Each row is a point on a tangle of strands that fork and nearly touch. The rows are in no order.
Two points are linked if the straight distance between their rows is under 41.5. Some points are linked to none.
Z546: [ 14 -14  15  20   4   6   9  -6 -17 -14  24   4 -13 -26  -2   1 -10  15
   8  23]
Z78: [ -8   2   1   7  13   5 -16   2   3   1  17   5   6   0  19  16 -12   9
   4   2]
Z446: [-10   4 -10 -10  -2  -4 -13   4  17   7 -16 -30  10  23   7  -6   8  -7
   2 -21]
Z209: [ 10  -9 -11 -24  -1  14  10  -6   6  -2  -5  -9   2  28  -1   8  20   6
   6 -19]
Z194: [-18  15  24  37  -7  -1 -13  10   4   0  17 -14  -7  -8 -15 -16 -20  13
   4   8]
Z705: [  0  19  14   2 -13  22   5 -13 -12  -3  23  -1  -4  -2  -8 -11  -8  19
   6  11]
Z112: [-33  14   4  15 -18 -16 -11  17  19  12 -21 -19   3  -3   8  -3 -12  -7
 -14  -8]
Z189: [-29  21  36  22   5   4 -10   4   6   3  19 -10 -10  -4  -6 -17 -13  15
  15   6]
Z589: [ 26 -21  -7 -16  12  -8  18  -7  -5  -1  -3  10  20   3   4  22   6 -15
  10  -1]
Z960: [ 26 -27 -11 -28   2  -8  34 -12   8  -4 -12  -3   2   7   7  36  26   0
  20  -3]
Z496: [-14   8  -2  -2 -22  -2  -1  13  14 -11 -22 -16  -1   4  12 -13   4  12
 -16  -3]
Z956: [ -1  21   3  -9  32   3  -4   1  18  -3  -1  -8   9  -1   3 -19  -2   2
  11  -9]
Z615: [ -6  -3 -13  -4 -17  -5  -5  -5   0  20 -18   3 -15   4  13  -4  11  -6
  -8 -12]
Z759: [-16  18  -3  37 -35   1 -19  17  15  -6  26   2  -6  -6 -20   1 -29  10
   3  14]
Z88: [ -6   7  -9   7  -5   9  -3   5   7  -3  18  11  -1 -13  16 -15  -8 -11
  -6  -2]
Z923: [  6  -2   5  -2   3   8  -5 -17  -6  12  17   6  11  22   9 -10   4   7
  13  -5]
Z965: [-17  31 -11   9 -31 -20 -19  10   4   8   4 -21   8  -5   7  -9 -10  -1
 -13   2]
Z607: [-31  34  15  22 -18 -14  -9  16  19   0  19  -4   1  -8   6 -18 -18   1
  12  -2]
Z695: [  7  26   9 -13   6   6  -7   1 -18   4   5   1   3   5  -5  -1   0   0
   6  -9]
Z470: [ -9  25  14  16   6  -2 -11  -8  -3  19   5  -6 -16 -22  -6 -10 -11  10
  -4  11]
Z948: [ -8  -9  -9  16 -31   0  -4  14  -1  -6 -20 -20  -6 -11  -2  -1 -12 -11
 -26   0]
Z117: [-12  23   4 -17  -1   3  -4  13   7  -1 -12  16  -3   9   7  -4   3   0
   7 -18]
Z140: [-11  -3  24  15  14  11 -12 -12 -31  -4  24  13  -9  -8  -6 -13  -7   9
  36  29]
Z318: [ -1   5  18 -22  25  23   9 -12  -7   5   9  15   2   7 -14   9   0  -6
  15  -4]
Z395: [-27  11  13  27 -17 -10 -12  23  14  -4  -3 -11   2   2   4  -8 -13   3
 -12  -7]
Z127: [ 17  -4  17   4  10   2   5 -12 -21  13   6  10   3   0 -15  -1  -3  -8
   6   0]
Z323: [-12  19  -5  10 -15 -10 -10  -4  11  12   2  -3  14  10  -4 -13  -6   6
 -34   7]
Z473: [-25  31   4  -1 -16 -15  -8  17  12   1   6   4 -10  -3  10  -5   5   5
 -18  -7]
Z595: [ -5 -28 -16 -21  -6 -17  -8  12 -10 -19 -34 -14   7   3   0  -6  18 -22
 -29   9]
Z986: [  7  -4  15  24  -7   7   2  -5 -11  -5  19  -1 -20 -19  -6  -4  -5  26
  -6  19]
Z834: [ 13  15 -13  19 -28 -17 -16   3 -17   5   3  -8  -8 -13  -2  -1  -9  10
 -13   9]
Z519: [ -9  26   9  21 -34   4  -9   4  -1  -7  15  -5   0   8  -6 -17 -14  23
   1   6]
Z97: [-19  30   7  13 -14  -6 -12   7   8   3  23   5  10   9 -12  -9 -11   4
 -22   7]
Z354: [-25   1  -5  10 -15 -18 -19  15   6   6 -35  -8   0   2  10 -11  -1 -13
 -15  -5]
Z893: [ 15 -20  18  -4  -2   7  25  -5  -8  -2 -12   7   1  10 -10  15   8   6
  -4  -2]
Z631: [ 10   1  12 -19  23   5   7 -12  -9  12  -1  17   3  15 -10  20   7   6
  11  -4]
Z989: [ 18 -14   9 -20   2  15  27  -1  -3 -10 -11   5   2   4  -3  24   7   2
  14  -6]
Z123: [  3   1  20   1   5  17  14  -7 -23  -8  11  28 -11 -21 -10   8 -14  -5
  19  13]
Z798: [ 15 -30  -6  -9  16   7  19   4   9 -10   0   6  -1  20   1   6  20 -12
  21 -24]
Z55: [ 22 -23 -11 -16  -6  -8  24   0 -12 -10  -4  11  14   4   2  21  14 -26
  -8  -4]
Z93: [  8  18  -4 -23   4   4  -1  12  -8 -10  -8  11  -1   8   2   2  11  -5
   2 -16]
Z289: [ 17 -20   2   3   8  11  21 -25   2   7  12   3   0 -16  11   5  -3  11
   4  18]
Z661: [ 31 -14  18  -3  13  -7  30 -15 -13  -9  16  17  18  -4  -8  10   5  -1
   5  20]
Z101: [-31   7  -8 -10 -20 -16 -13  15  18  -3 -27 -26  -5   6  17  -9  17   7
 -13  -3]
Z347: [  0   2 -17 -18   8   7  -2  -2  22   2  -4 -23   4  20   5  -6  18   2
   6 -18]
Z628: [-28  20  -1  26 -34 -12 -14  25  15  -6   2   7  -1  -4  -3 -10 -18  -3
 -12   1]
Z63: [-22  21   1  20 -15   3 -14  -2   4  14  30   7 -10 -17   3 -11 -16  -3
   6   5]
Z848: [ -2 -18 -31 -24   3  -3  -3   3  15   1 -28   8 -11   6  17  12  18  -7
   9 -16]
Z555: [-17  20  16   7 -10   9   3   4  11   2  -8  10  -1   5  -7 -18  -9   7
 -11  -5]
Z499: [ -6   0  -9 -12  -6  -4 -12  11  -5  -3   5 -11   6  16   7  21   9  -4
 -25  -8]
Z689: [ -7 -10 -14  -1  -6   2  -2   9   7  -6   3  12  -1   7  23 -15   4 -12
   0 -13]
Z392: [  3  -5  -6  -6  -1   2   8  11   4 -17 -16  23  12   0   4   0  -4   3
 -19   3]
Z877: [-23  18  10  -9  28  -1 -10  -4  21  14  15  -7 -17   2  11  -1  15  13
  19  -9]
Z237: [-19  -6 -16 -17  -4 -16 -23  18   6 -15 -24 -18  17  19  11   4  14  -2
 -21   1]
Z856: [ -1   6  15  33 -12   5  -6   6 -12  -5  21  -2 -19 -15 -22  -8 -15  13
  -4  13]
Z386: [ -2  20  -5  17 -19 -10 -18  18  -8 -14  -3  -5  15   2  -8  -9 -19   1
 -15   2]
Z901: [  7  -3 -14 -15  32   4   3   1  19   6 -11  -3 -17   0  -1   2  18   4
  14 -20]
Z171: [  3 -38 -17  -2 -38 -16   6   2 -21 -17 -19   4   6   2   3   8   7 -17
 -21  13]
Z365: [-29  39  26  -3   6  -1 -11  -6   5  19  15   3   3   6  -9  -6  -8   7
   6   1]
Z478: [-10  36  18  -6   5  -5 -14   2  -5  15   5  -1  -1   9  -9  -3  -3  -1
  -4  -8]
Z20: [  4 -13 -25 -15  31 -18  -9   9  15   2 -32  -1   1   6  -5   0  22 -12
  -6 -14]
Z872: [-16 -17 -24 -18 -16  -4 -10   2   8   5 -29   2  -7  12  18   2  17 -11
  -5 -10]
Z977: [ -5  -2  25  13  13  14  -7 -13 -17  13  28  -9  -6  -1  -7  -6  -5   5
  13   7]
Z611: [ -2 -35 -27 -21  -2  -5  -7   7   9 -17 -27 -29   5  17   9   2  24 -15
   5 -11]
Z554: [ 29 -29   4 -10  28  -1  29 -22   4   4  13  -1   8   9 -11  11  20  -7
  24  -3]
Z577: [ 17  -8  -6  -7  27  -7  -3  -4  -8   8  -2  11  10  -1   7  18  -2 -14
   9  -6]
Z351: [ -1  -1   2  14  12  -3  -9   4   6   5 -12  -6   5  -7   5  -6 -10  -5
 -11  -7]
Z302: [-23   2 -11  -8 -11  -9 -21  19   6  -8   1 -10  10  19  16   7   9  -9
 -20 -12]
Z894: [ -6  16  13   4  17   5  -9   1 -12   2  21  18 -14 -19  -2 -15  -4  -1
   8   6]
Z880: [ 16 -10   4  -8  24   8   1 -23   0   8  19   5  12  17   3 -11   8   9
  23   3]
Z549: [-27  13  29  13  10  20  -9 -11  -2   8  26 -13 -11  -7  -4 -11 -11  11
  21  14]
Z506: [ 19 -14  -5   8   7  -4   6  -4  -4   0   2  -9  -6  -6  16  -5   9  19
 -10   5]
Z500: [  2  -9 -22  -6 -30  -5  -5  -7  -9  -3  -9   1  12  10  11  -3   3  -2
 -21   6]
Z621: [ -7   6   4  16   3   9 -12 -18 -18   4  42   0  -9 -24  -7  -5 -19   3
  14  33]
Z188: [  1  -2   8  -2  -2  20   9  -8   2  -3   6   0   3  -5   4  17  -9  20
 -10  13]
Z345: [  1  11   5  25 -12   7  -3   8  -3   1  -8  -4  -4 -23 -14  -5 -28  -1
  -4   3]
Z532: [ 26 -26 -18 -23   7  -8  24  -1   2  -5 -20 -12  -8  -2  -6   3  25 -21
  -3 -13]
Z376: [ -5   1   7  15  -4  15  -2 -17 -21  -1  40   4 -13 -25 -29   3 -23   5
   8  45]
Z357: [  2   2  -2  33 -30   3  -5   9  -1  -3  -1 -13  -4 -11 -22   1 -29   7
 -12   9]
Z32: [  6 -20 -10  -6  -9 -25  -6  16 -20 -15 -27   8   1   0   1   4  15 -12
 -31   6]
Z184: [  4  12  -1  -4  13   6 -13 -19 -15  10  25   2   4  -9   8   3  -9   9
  17  17]
Z200: [-34  25   2 -18  -5  -9   2  20  33   3  -7 -21  -9   8  11  -6  13  -3
  -2 -22]
Z922: [ 14  13   1 -13  33   7   2 -16  -4  -1  10   3  -4  -8  -4 -27   9  -1
  24   0]
Z124: [  3   1  12   4  -6  21  13 -26 -27  -1  28   5  -2 -18 -22   3 -18   6
  18  38]
Z493: [  0   0  -1  -3  27  -1 -17   0   0  10   4   7   0  -7  15  14  -3  -1
  13  -5]
Z502: [ -8  23  -8 -11  -5   1   1  -5  13  11  -7  -6  10   7   0 -12   2  -3
 -22  -7]
Z439: [-20  10  -4  -2  -1 -19 -15  17  15   2 -32  -2   1   4  13 -18   7 -11
   0 -16]
Z941: [  7 -32 -13   0  -8  -1   4   4  -6  -2 -15 -16   4   1  11   4   4 -28
  -4 -14]
Z254: [-10   0  19  14  13  15  -1  12   5 -13  14 -12   4   6   1  -8  -7   2
  -4 -10]
Z306: [ 29 -24   6 -18   0  -5  32   0  -7 -15 -17  -3   0   4   5  31  19   4
  14  -2]
Z748: [ 17  -9 -16  -8 -18 -14   5   5 -22  -8  -1  13   9  -6   2  18   2 -23
 -17   4]
Z630: [ 14 -31 -18 -30  -8 -13  22   1  -8 -10 -22  -3   0   4   1  19  27 -29
  -7  -4]
Z758: [ 11  -7 -24 -17  15  -4  -6  -2   7   8   0 -15   8  12   6   6  13  -9
  -5 -14]
Z749: [ 20 -20  21   0  34  -1  23 -20  -8  -2  10  20   9  -1  -8   1   7   3
  14  15]
Z627: [ 16  -5  -3   3  -9  -4   1 -11 -19  16  -1   9   0  -2  -1   1  -2 -12
  -5  -5]
Z917: [ -5 -22 -11   3 -25   3  -4  13  -9 -11 -21 -19   3   1   6   3  -4 -18
 -15  -4]
Z219: [  4 -44 -15 -15 -22 -16  10   0 -11 -16 -36  -6   8  -1  -1  -1  18 -20
 -23  16]
Z85: [ -9  18 -15  21 -38 -13 -17   7   5   1  16 -13  -1  -4   3  -4 -11  13
 -17   9]
Z512: [  4  -4   0 -12  10   4   3   1   2  12 -30  -3 -15   3   0  17  11   9
  -6 -11]
Z722: [-11  -5   3  -1   1  12  -1   9  16  -6  -9  -8  -5   2  20  14   1  16
  -3  -7]
Z649: [  4  -2  -3   5 -20  19  10  -9  -1  -2   8  -4   6  -1  -1   7 -15   6
 -16   6]
Z775: [ 13 -13  -4  -6  24  -2   1   1   5  -9  12  14  10  12  10  -2  11   6
  -6  -3]
Z197: [-10  12  19   7 -10  26   4 -19 -19  -2  18   4  -9 -11 -18 -11 -19  13
  20  30]
Z501: [  2   7  -1  -3   8  -2 -10  -8  11  13 -23  -5  10  15   6  -4   3  15
   5  -9]
Z343: [ 21 -26  -6  -9   5   3  25  -3   8 -12  -4  10  -2   8  13  -7  20  -3
  14 -10]
Z951: [-17  17  18 -18  27  21  -7 -14 -12   6  19   8   0  -2 -10   4  -7  -4
  26  10]
Z367: [-19 -13 -15 -11 -17 -20 -25  17  -5 -20 -32 -17  11   1   6  -3   6 -11
 -28  11]
Z857: [ -6  28  11  18 -10  -4  -5   5   0  10  -8 -11 -11 -21  -8 -13 -15   3
  -5  -1]
Z363: [ -7  24  10  23  -9   4 -18  -2 -13  -1  28  20   0  -6 -34 -13 -28   2
   9  23]
Z163: [ 10  -5  13  16 -14   6  -3  10 -23 -11   9  -3   5   5  -5   1 -10   5
   1  -4]
Z678: [-26  48  15  24 -21 -18 -14   8  12   8  30  -3  -5 -14 -36 -15 -25   4
   7  21]
Z29: [-27  38  22  20  -9   0 -19  -3  -7   5  31   3  -4  -9 -33 -19 -26   0
  17  26]
Z213: [-14  16  -7  14 -25 -17  -9  16  13 -11 -21 -16   5   0   6 -23  -5  12
 -24   9]
Z693: [  7   5  -8  14 -11  -4 -17   1 -12   9   5 -20  -7 -11  11   5  -7   3
  -5  -4]
Z248: [ 15 -29   4  -2 -23  -1  24   0 -10  -7 -26   5   8  13   0  10   7   1
  -7   2]
Z435: [-12   5 -13  -8  23  -7  -7   7  33  11 -19 -10 -15   5   6  -6  18   1
  10 -25]
Z169: [  8 -18  15   5  14  12  19 -24 -11  -3  21  12  -7 -21   5   3  -6  14
  18  27]
Z984: [ 10   7   4 -17  28   1  -1  -8   5  12 -17  14   5  17 -14   7  10   2
  -2 -10]
Z31: [ 17  -7  13  -4  14   7  18   1  -7 -19   9   9  -5 -10   3   5   6  11
   3   6]
Z998: [-10  -9   0  33 -17  12  -4   5   8 -11  23  12  -1  -5   0  -7 -20  11
  -7  12]
Z930: [  9 -22 -28 -22  23 -13   3  10  17  -9 -32  -7  -1  18 -20   2  26 -15
   3 -19]
Z997: [-18  21   2  20  -9   0 -10  10  14  -2  16   2  -1 -14  10 -20 -17  -7
   6  -3]
Z860: [-26  28  11  -2   7  -5 -12   8  16  12  16  -1 -16  -5  21  -9   6   8
  21 -14]
Z817: [  3  -4  -4 -19  17  21  16 -10  11  10   2  -2  -9  -9   3  14   2  -3
   5  -8]
Z526: [ 24 -13 -12 -16  34  -5  16  -4  10   6 -13  11  -9   1 -11   7  19  -6
  17 -13]
Z773: [  3   4  -3  14  -6  -5 -11 -11 -11  24  12  16  -4  -2   0 -12  -4  -9
 -10  -3]
Z840: [ 27 -12   0  -6   7  -6  30 -10 -11   2  -1  11  -6 -22  -1   9   7 -14
  -7   3]
Z736: [-35  35  17   6  -3 -18 -11  15  16  12  21   8 -17  -6  14  -7   5   6
  -2  -5]
Z507: [ -6  -5 -13 -15  -3   0   5  14  12 -19 -24 -11  -6   4  13  -9  17   7
 -24  -3]
Z80: [-23  23   8   4  10  -2 -15   7  18   8   6  -1  10  -1  13   5  -9  10
  -1  -1]
Z233: [-32  40   4  22 -29 -27 -10  23  21   3  14   0   3 -10  -7 -11 -23  -4
  -2   3]
Z459: [-13  36   7  31 -29 -12 -13   0  11  12  17  -2  -3  -9 -27 -19 -25   4
  -6  14]
Z394: [  9  -6 -21 -28   8  10  10   3  10  -9 -15  13  -3   4  10  15  10  -6
  19 -16]
Z454: [  2  20   4   7 -24  10  -3  -5  -9   0  12  -7   0   1   2 -20  -9  12
   6  -3]
Z224: [-20  23  -5  -2 -28 -14  -9  19  -1  -6  -1   2  -8   6   1  -3  10   1
 -31  -3]
Z39: [ -1  -3 -12   9 -17 -10 -11  -6  -1   7  -3  -8  13  10   6  -3  -3   6
 -29   7]
Z267: [  4  -4  11 -19  35  24   6 -15  -1 -11  11  -1  -1  -2  -3  -5   3   9
  43  10]
Z433: [  9   5  10   4   5   4 -10 -10 -27   5  26  11   7  -4  -4  18 -10  10
  10  20]
Z728: [ -4   6   0 -16  32   9  -1  -5  19   8   8  -6 -24  -7  10   0  16  17
  20  -9]
Z196: [ 20 -28  -3  -6   9   5  25 -18   7   3  -7  -3   2  -5  14  19   8  13
   5   6]
Z410: [ -1  -1 -11  21 -35  -2 -15  10 -12  -4   2  15   2   0   4   3 -17   2
   1   3]
Z562: [ 10 -23  -8   3  -4   4  15   4   1 -12  -3  17  -3  -5  20 -10   4 -10
   2  -9]
Z398: [ -1  13  -3  18  -9  13  -9  -7 -10   3  31  -1 -10 -26  -8  -8 -21  -9
   6  12]
Z94: [  6   4   2  -7  12   0   3  -1  -3  14 -14   6 -23 -14   2   6  10   6
  -9  -7]
Z468: [  3 -16 -11 -19   9  14  16  -1  11  -1 -14 -10  -1  -1   2  23   3 -15
  -9 -12]
Z77: [ 13   5  -1  -9  12  10   3 -18   4  17 -22   2   1  -1   2   5  -4  12
  18  -3]
Z6: [ 21 -18 -13  -7  14  -1   8 -15  13   7 -15 -12  -2   3  14   0  14  20
   1   1]
Z874: [-15  13  -7 -15   3  -1  -1  22  21 -10  -9 -24 -11  -1  13  -4  12  -8
  -5 -21]
Z768: [ -8  15  14   0   3  16   6   9   5 -10 -13  19   0   2   0 -10  -9   7
   3  -7]
Z580: [  0  13   2  21 -13 -11  -9  -1  -8  11   1  11  -6  -1  -5 -28  -1  -6
 -10  -7]
Z624: [ -2 -13 -13  16 -30 -17 -19  18 -17  -8 -19  12  -2   1   7   4  -4  -4
  -8   3]
Z818: [  0  15  14   2  14   1  -5  -6  -3  19  -8  -1 -20 -19   3  -4   3  15
   3   0]
Z148: [  3  -3 -12  -3  -6  -7  -9   9 -15  -4   7   9  12   8   0  21  -3 -10
 -29   2]
Z770: [  7   0 -12 -17  12   4  11   8  16 -18 -17   2   2  -3   9  -5   8   6
 -13  -2]
Z428: [ 13  -6 -12  -8  -4   1   7 -13  -6  17  -6   5  -4   4   7  -8   8 -10
   5 -15]
Z976: [-11   8  -5   7 -17  -1 -15  10  -4  11 -12   3  -2  -5   4  17 -17 -15
  -9  -8]
Z186: [  0   2  10 -13  15  24   9 -17   4   8  10  -8  -2  -9  -2  15  -6  13
   2  11]
Z83: [  2  12  -2   2  -7 -14 -17   3 -12   4   1   2  -1  16  10  -5  14   7
  -6  -9]
Z331: [ 23  -9 -36 -30  27  -2   9  -3  19  -9 -10  -9   7  18 -11  18  21   5
  18 -14]
Z806: [ 13  -6   2  -5   4   1   1  -2  -2   1 -25   1  25  20  -4  -7   0   2
  -3  -6]
Z858: [-24  26  20   8  11  10 -13 -11  -3   9  24  17   5   3 -14 -15 -13   6
   1  17]
Z777: [-11  -6 -15 -13  14 -14 -12  15  17   1 -30  -6  -6  14   2 -10  20 -14
   1 -24]
Z280: [ 27 -15  -6 -10  14  -7  24  -7  -3   3 -11  -7  -1  -7  -4   7  15 -11
 -20  -1]
Z86: [ 23 -15 -21 -24  26  -3   6  -4  10   3  -1 -19   2  13  -8  20  22  -4
   3 -13]
Z278: [  7 -24  -4 -10 -10   0   6   2  -5  -4 -38  -8  18  15   2  10   3  -3
  -7  -2]
Z425: [-38  20   1 -13 -17 -29  -3  22  27   2 -23 -24  -6  13  13 -12  20  -1
  -3 -17]
Z138: [  3 -16  30   2  33  16  13 -21 -16   2  17  10   0  -1 -16 -10   0   0
  21  20]
Z256: [-14  17  -3   0 -10  -1 -16   4   9   8   1 -19  15  13  14  -7  -6  -9
   6 -18]
Z979: [ -9  -1  16  11   8  15   0 -17   4  14  15   2  -2   6   7 -17  -1  13
  10   1]
Z534: [-10   4  -3  34 -25  14 -11  -2   9  -3  33   8  -7  -7 -19  -4 -29  14
   2  25]
Z617: [ 37 -32   6  -6  12 -18  41 -17   0  -4   9  -3  12   4  -1  10  23 -14
  19  -2]
Z423: [ -4 -32 -21 -11   3  -6  -6  10   2  -3 -18 -26  -7   7  12   7  19 -25
  -9 -16]
Z211: [-22   5  20  11  21  17  -8 -14 -12  -5  23   1 -10 -13   1 -23  -9  10
  27  30]
Z482: [  6  -3  10  11  -6  -5  -7   4 -24   6   4  24  -8  -2  -6  23  -5   8
  -8   3]
Z902: [ -5  23  14 -13  39   3  -9 -10   5   4  12  -6   2   4  -7 -23   3   1
  25  -1]
Z701: [  1  -6  -6   6 -14 -14  -8  12 -18  -1 -24  12   0   2   2  -4   1 -11
 -19  -5]
Z996: [  6 -41 -31 -32  -4  -9   5   8   3 -23 -33 -17   8  23  -5  13  28 -20
  18 -12]
Z561: [ -7  16   1 -17  16   5   2  -6  18  16  -6   2   1  10  -7  -2   6  -3
 -14 -12]
Z134: [-13   8  13  15 -12   1 -11   5  -2   2  19  -8  -9   5   9   8  -3  22
 -12   0]
Z79: [ -3   9  -2 -17  26   5  -4 -11  18  12   7   8  -3  24  -2  -8  19  13
  16 -13]
Z666: [ -2  14   8  -7  30  15  -2  -2  10  -6   2   5  12  -9  -1  -7 -14   1
   7   6]
Z588: [ 35 -18  14 -10   0 -10  42 -20  -7  -5   9   6  15   5  -1  18  16  -2
  11   9]
Z781: [ 12   5 -10  16 -24  -9  -5  -2 -12  -3   4  21  11   3 -17   6 -17  11
 -24  18]
Z284: [  3 -18  -2  -6  19  13   6   8  19 -13  -8  -3   3  20   4  -4   9  -3
  18 -23]
Z474: [ 23 -21  -1   7  -5 -13  10  -3 -18   1  -3  -7  -6  -4   9  16  13  10
 -16   5]
Z445: [ 12  -4   3  17 -14   6   9 -11  -6  -3  12  10  10  -5 -14  -2 -16  11
 -19  20]
Z604: [ 10  -3  10  12   9   8  11 -17  -6   2  16  20  14 -12 -14  -7 -20   0
  -4  23]
Z251: [ 17  -6   5   9  -1  -7   0  -5 -27   0  12  18   9  -8  -3  28 -11   3
   3  13]
Z774: [ 28 -26   0  14 -16 -13  20  -4 -19  -4  -7  -2  10 -11   1   6  -2 -18
   2   2]
Z879: [  8 -11  16   4  -3  14  14   6 -21  -2   7  21 -17 -12  -1   9  -2 -12
   7  -6]
Z878: [  8  -4   5  -3  18  16  13 -10   1  -6  12  15  15 -15  -1  -1 -16  -7
   7  11]
Z460: [ 13  -8  -3  -4   9   5  12  -2   1 -11  -8  22  23  -4   4   6 -13  -5
  -3   8]
Z314: [ 21 -13  -5  15 -29  -5   9   4 -20 -11  -9  -5   5  -9  -7   4 -15  -6
 -10   9]
Z471: [-12  24   8  18  -3   1 -15   1  -2   1  20  19  12  -2 -17 -12 -22   0
  -5  15]
Z926: [ 18 -28 -24 -26   5  -2  22  -2  12  -9 -22   4  -4   6   5  28  18  -8
  27 -14]
Z279: [ -7 -21 -24 -14 -23  -8  -9  -2  -7  -1 -18   4   3   8  21  12  10 -10
 -15   4]
Z987: [ -3  -1  -7 -10  -6  13   0   3  -2   6 -11  -4   5  -2   5  21 -10 -17
  -5  -9]
Z622: [-15  -1  -5 -18   3   2  -2   4  17  12 -30  -7 -17  13  -1   7  19   6
 -14 -15]
Z805: [ 22 -24  11  -6  24   7  23 -18  -8   2  24  -9   1  -5   2  13  12  -5
  21   2]
Z783: [ 13 -10 -33 -23  28  -5   8   1  27  -9 -18   0  -4  18 -27   5  23  -1
  16 -24]
Z780: [-32  30  12   6  -1 -13  -9  13  25  13  -7 -16   7  -5  10   1 -12   2
   1  -7]
Z158: [ -1   4   3  21  -9  -6 -15   9  -9   3   6  18  -2  -1 -10  14 -13  10
 -23   9]
Z535: [ 13 -15   2 -10  15  -6   5   9 -10  -2 -15   1   3  15  -9  13  14 -12
  -8 -18]
Z241: [ -8  23 -13  -2 -20 -12 -17   7   3   2 -11 -23  15  -1  11 -10  -8 -10
  -5  -6]
Z185: [  9  -9  24   7  17  14   9 -18 -26   8  22   1  -2  -9 -18   0  -7  -6
  11  11]
Z760: [ -4  -3  12  17   8  15  -2   4   2 -18  27   7   5  -1   2 -12 -12  10
  -3   9]
Z575: [ 21  -4   1 -15  43   2  11 -15   3   5   3   5  -4  -4 -11  -8  12  -1
  23  -1]
Z54: [  6 -11  -8  21 -37   3   2   9  -5 -11 -14  -8   1  -3 -12   3 -18   6
 -22  11]
Z260: [ 14 -13 -12 -15  28   3   1 -19  14   7   9  10   6  21   3   0  17  14
  22 -10]
Z885: [ 11  -3   0  14  -2   7  -3  -1 -15   7   7 -11 -10 -22   6  13 -13   1
   5   2]
Z238: [  9 -17  -3  14 -15   7  13  11 -10 -13   9  18  -7 -15   4   4 -10 -13
   0  -2]
Z681: [  5 -13  12   3  15  12   6  13   2 -16   0  -8   2   9   5 -10   0  -5
   8 -18]
Z102: [ 31 -17   5  12  -3  -3  25 -12 -20   4  10   1   1 -22  -3   1  -6 -14
   5   5]

A fork is a point with three links, a tip a point with one. Leave the first point through the second and follow the links. Name the first fork or tip that comes.
Z394, Z926: Z77
Z501, Z806: Z872
Z474, Z506: Z549
Z189, Z194: Z474
Z555, Z768: Z471
Z54, Z357: Z622
Z759, Z534: Z562
Z885, Z693: Z347
Z519, Z454: Z997

A fork is a point with three links. Follow the links from the first point to the second and name the forks in between, in order.
Z323, Z169: Z872, Z627, Z185, Z977, Z549
Z877, Z124: Z901, Z777, Z112, Z997
Z749, Z960: Z185, Z627, Z872
Z627, Z365: Z872, Z323, Z471
Z611, Z748: Z54, Z55
Z860, Z948: Z901, Z777, Z112, Z55, Z54

Follow the links from the first point to the second, and from the first to the third. Name the last point that the two ways share.
Z184, Z956, Z101: Z878
Z410, Z94, Z80: Z55
Z280, Z238, Z86: Z112
Z604, Z197, Z774: Z112
Z770, Z398, Z433: Z878
Z29, Z117, Z428: Z471
Z996, Z622, Z354: Z54
Z627, Z278, Z984: Z872
Z478, Z856, Z951: Z323
